Each scene shows the same named points in several views. A view is turned or mirrored, shifted and resized as a whole, has a little noise and may leave points out.

Scene 1
View 1
Pudup: [ 15  -5  28 -13 -35 -14 -13  -6 -13  17  11  -1 -12   2  10  11 -11 -16
 -12  -3  22  -7]
Ramil: [ 16  -3  19 -25 -34  -2 -15 -13 -19  10  13   3   0  -9 -16  20   8 -13
 -18  -4  20 -12]
fol: [ 17 -13  12 -20 -13   3 -21 -12 -13   2  23 -33 -10 -12   0   8 -10   2
  10 -24  34  24]
tegef: [ 22 -10  27 -11 -26 -12 -22 -33   3 -11   5  -6 -25   3   0  -9 -17  -6
  -2   2   8  -6]
kezek: [ 15 -16  18 -21 -25 -26  -3 -22 -17  -8  22 -13 -15  -7 -19   6   7 -12
 -12   7  18 -13]
Pulo: [ 18  -1  16 -26 -31  25 -29 -14 -17  15   8  10   2 -16 -18  26   9  -8
  -8 -18  21   2]
Mar: [ 13   8  25 -24 -27  11 -39  -1 -12  18   4   1   8  -8   2  16 -11  -6
   1 -19  36  10]
penu: [ 18 -30  18 -20 -14 -52   8 -46  -7 -42  29 -34 -31  -4 -31 -17   2 -11
  -9  24   9 -20]
dat: [ 20 -23  17 -10 -18 -18  -4 -26  -7 -11  20 -31 -31  -1  -1   0 -14  -5
   4  -9  18   9]
gosub: [ 11  -9  17 -18 -16 -14 -15   4 -14  11  22 -34  -4  -6  15  11 -17  -2
   7 -19  44  21]
med: [ 17 -21  20 -13 -21 -41   5 -23 -11 -11  28 -31 -26   2  -5  -1  -9 -14
 -10   8  18  -9]
Fis: [ 22  -9  28  -2 -38  14 -12 -10  -7  28   6   2 -23   7  19  20 -14 -12
  -7 -21  13   2]
pite: [ 24 -21   7 -12  -3  15 -23 -20  -5 -13  26 -52 -25  -9   6   4 -19  11
  27 -37  30  45]
Vadi: [ 19 -22  25 -10 -37 -39  17 -31 -16  -5  21  -2 -29   1 -17   7   6 -24
 -30  17   0 -34]
dal: [ 20 -25  24 -10 -15 -46  -5 -38   2 -32  23 -36 -39   4  -5 -20 -19  -8
  -1  17  14  -6]
giku: [ 15  -2  33 -13 -21 -31 -40 -34  13 -28   2 -12 -24   7   5 -31 -38  -2
   8  15  18   0]
View 2
med: [ 15  -3 -18 -29 -13   3  -2   4  13   0  15 -13  -7   2  -4  -3  -3 -18
  15  11 -29  33]
Fis: [ 24  -6  34   8   8  20 -32 -22   9  14  24  -2   2  33   3   4 -39 -18
  41  30  -7  15]
Pudup: [ 34  -1  13 -19  -5  13 -23  -6   1   8  27 -12 -13  19  -1  -5 -25 -12
  26  15  -5  19]
tegef: [ 14   0  -3 -16  -7   3 -13  -4   2  21  35  17  -5   4  -6   2 -25 -20
  18  37 -14  18]
dat: [  5  -2 -10 -10   2   4  -7 -13  14   8  13   3   3   3  -3   4  -8 -30
  25  23 -26  25]
Pulo: [ 38   4   6  -2  29  16 -51 -27 -17   2  38  -1 -20   8 -16 -15 -25 -24
  49  24  23   7]
Ramil: [ 42   1   3 -18  10  14 -36 -12 -10  -3  33 -13 -21  10 -11 -12 -23 -16
  34  13   9  16]
fol: [ 17   1  -8  13  33  10 -22 -21  -2 -12  18  11  11  -2  -6   1 -10 -44
  49  18  -8  21]
kezek: [ 25   0 -17 -29  -4   6 -18  -3   3   3  20 -14 -20   3 -10 -12  -7 -17
  24  11 -12  28]
pite: [ -7   0 -15  26  42   7 -15 -32  11  -5   7  26  23 -12  -4  10  -2 -60
  48  36 -24  22]
giku: [ 18   0 -12 -24 -13 -11  10  10  -5  12  43  42  11 -10   4  14 -32 -22
   4  45 -20  21]
Mar: [ 47   6  14   2  28  13 -33 -14 -19 -17  41  13   5  13  -4  -2 -35 -25
  47  22  13  14]
gosub: [ 30  -1   2   7  28  10 -13 -12   0 -28  16   3  22   7   3   7 -16 -37
  43   9 -16  27]
dal: [  2  -3 -28 -32 -20  -8  12   4  17  15  16   9  -2  -9  -4   3  -1 -24
   2  28 -39  33]
penu: [  3  -1 -45 -46 -25  -9   5   8  14  13  17  -7 -24 -17 -16  -8  11 -20
   0  15 -32  34]
View 3
Pulo: [ 17  14 -10 -13   7   8  18 -20 -33  -5  32  14  20   0  21 -14  20  10
   6  -1 -15 -27]
dat: [  7   0   0 -11  19 -13   6   3   7 -27  14  12  -2   8  14  -9  11   2
 -14  -4  -5  19]
dal: [ -4  -3   2  -9  20 -41   0   4  28 -24  -2   6   4   6  18  -2   3  -4
 -14 -16   4  34]
kezek: [ -1  -4  -3 -19   6 -26  13   1  -2 -13  16  -1  15   1  12   0   7   4
   0 -11  -8   0]
pite: [ 13   9  10  14  37  38   4 -12 -17 -31  32  24 -24  21  10  -9  20   4
 -18   9   4  20]
Mar: [  2  15  -5  -6  22  14  14 -14 -37   3  21  18   6  -7  36  -4  25   5
   5  11  -7 -15]
fol: [  7   5   5   3  24  18  10  -7 -19 -20  30  13  -7  11  14  -3  17   4
  -9   2  -1   7]
Vadi: [  5 -10  -9 -39  -9 -51  12  14  16 -13   8  -2  24  -8  12  -7   5   4
   3 -13 -22  -2]
Ramil: [  6   6  -9 -21   3 -10  18  -8 -25  -3  23   7  21  -5  19  -4  17   8
   8  -3 -16 -21]
tegef: [  5   8  -7 -11  20 -22   5 -12   5 -17   2  19  12   0  35 -18  16   3
  -6  -4  -8  11]
penu: [ -5  -7   2 -13   8 -55   8  -1  28 -25   5  -7  12  12   5   4  -7  -1
 -11 -33   4  26]
med: [ -5  -6  -2 -19  10 -32   8  12  11 -20   9   2   6  -1  11   3   7   1
  -6 -11  -7  16]
gosub: [ -5   2   7  -4  24  15   8   8 -24 -11  23  12 -14  -1  16   8  21   2
  -5  13  -4   9]
View 4
Fis: [  8   9  -4  14  -4 -20  22 -17  -1  -1  11  26  13   5  27  37  -5  -6
   8 -34  -7  11]
kezek: [  7 -28   9  -9   2   3  18  -5  12   2 -20   4  19  21  16  22 -11   0
  -4  -2  -7  -2]
giku: [-13 -27  37  11  -8 -21  25  10 -25  26 -33   1  -3   0  29   8 -13  -9
 -10 -28  -1 -13]
Mar: [-18   8  -2   5   3   1  35 -18  -8  11   3   8  14  20  19  44  23 -18
   1 -37   6  -7]
dat: [ 10 -22   4   1  -9 -12  14 -11  -9   8  -7  -4  12   8  18   6 -22   1
  -1 -13   9   6]
tegef: [  0 -17  25   8  -4 -20  23  -5  -7  13 -19  11  15   4  25  21 -17  -7
  -1 -19  -5  -3]
Vadi: [ 21 -33  12 -10   7  -3   8   1  31  -7 -34  21  15  19  21  25 -23  11
  -4   4 -29   8]
pite: [  6  -8   1   5 -15 -12  25 -26 -34  20  24 -25  25   3  12   3 -16 -14
   6 -22  44   5]
penu: [ 16 -52  27 -15   1  -1   9   4   7  10 -39 -12  18  16  15  -3 -37   9
 -10  14  -3  -5]
Pudup: [  6 -13   2   0   3  -5  21  -8  12  -1 -12  21  14  18  22  34  -5   1
  -2 -20 -16   2]
dal: [ 13 -44  23  -1  -6 -11  10   6  -7  12 -31  -9   6   6  20  -8 -35   8
 -11  -4   3   0]
gosub: [  1  -6 -17   1  -5   2  19 -16 -17   6  11  -8   5  22  16  14   7  -6
  -5 -33  18  -1]
Ramil: [ -6  -7   4  -5  10   6  30 -14  17   2 -12  14  24  25  16  45   4  -9
  -2 -13  -8  -1]
med: [ 15 -35   5  -7  -2  -3  10  -2   4   4 -21  -3   7  18  19   5 -19   8
  -9  -7  -3   0]
Pulo: [-10   7   6   0  10   1  37 -27  11  10   6  12  36  21  16  55  10 -19
   6 -16   1  -4]
View 5
gosub: [  6  16  -4  -2   6 -12   6 -10  -3 -10  15  -7  -4 -12  -4   2  -6 -10
   3   1  -5  -2]
Pudup: [  5  11   2 -16 -10  -3   3   0  -3   0  21  13  -8  -4  -5 -10  -1  -3
 -18 -12  -7   0]
Vadi: [  8   8   0 -24 -16   6   2  11  -3  10  25  17  -5 -21  -5  -7   5  16
 -35 -16  -5  12]
dat: [  4  10  -6  -8   0   3   6   6   1  -5   9   4  -5 -17  -4   0   5  -1
  -8   5  -9   9]
giku: [  1   1  12  -8 -10   2   3  23   7  -6   0  12 -20 -20  11   6   6  -2
  -1  10  -2 -15]
med: [  8  10  -2 -12  -2   3   5   7  -1   3  19   4  -7 -28   0   3   5  12
 -21   0  -4   9]
pite: [  6  17 -19  -2  16   0  11  -2   4 -19  -8  -3   0 -11 -11   5   1 -14
  16  18 -14   7]
Ramil: [  8  18  -4 -24  -9  -8   6  -4  -4  -1  17  19  -1  -3  -9  -6 -10  -2
 -14 -17  -4  -9]
kezek: [ 11  16  -5 -21  -6   1  10   4  -2   2  17  14  -2 -21  -6   1  -2   9
 -19  -7  -2   3]
dal: [  4   5   0 -11  -4  11   5  21   4   0   9   4 -12 -33   4   9  11  14
 -16  10  -5   9]
fol: [  7  18 -13  -9   9  -6  10  -8   1 -13   3   2   1  -9  -9   3  -5 -11
   5   6  -8  -1]
Fis: [ -4   7  -1  -7  -6  -5  -1  -2  -3  -7  16   7  -6   9  -9 -19   0 -18
  -7 -10 -16   5]
tegef: [  1   4   4 -15 -10   4   4  15   3  -4   4  16 -11  -9  -1  -2   3  -3
  -7   0  -8  -5]

Which points are out of place in each view (at most two, in the order of its rows)? Write none if all are in place.
view 1 => Pudup
view 2 => none
view 3 => pite
view 4 => none
view 5 => none
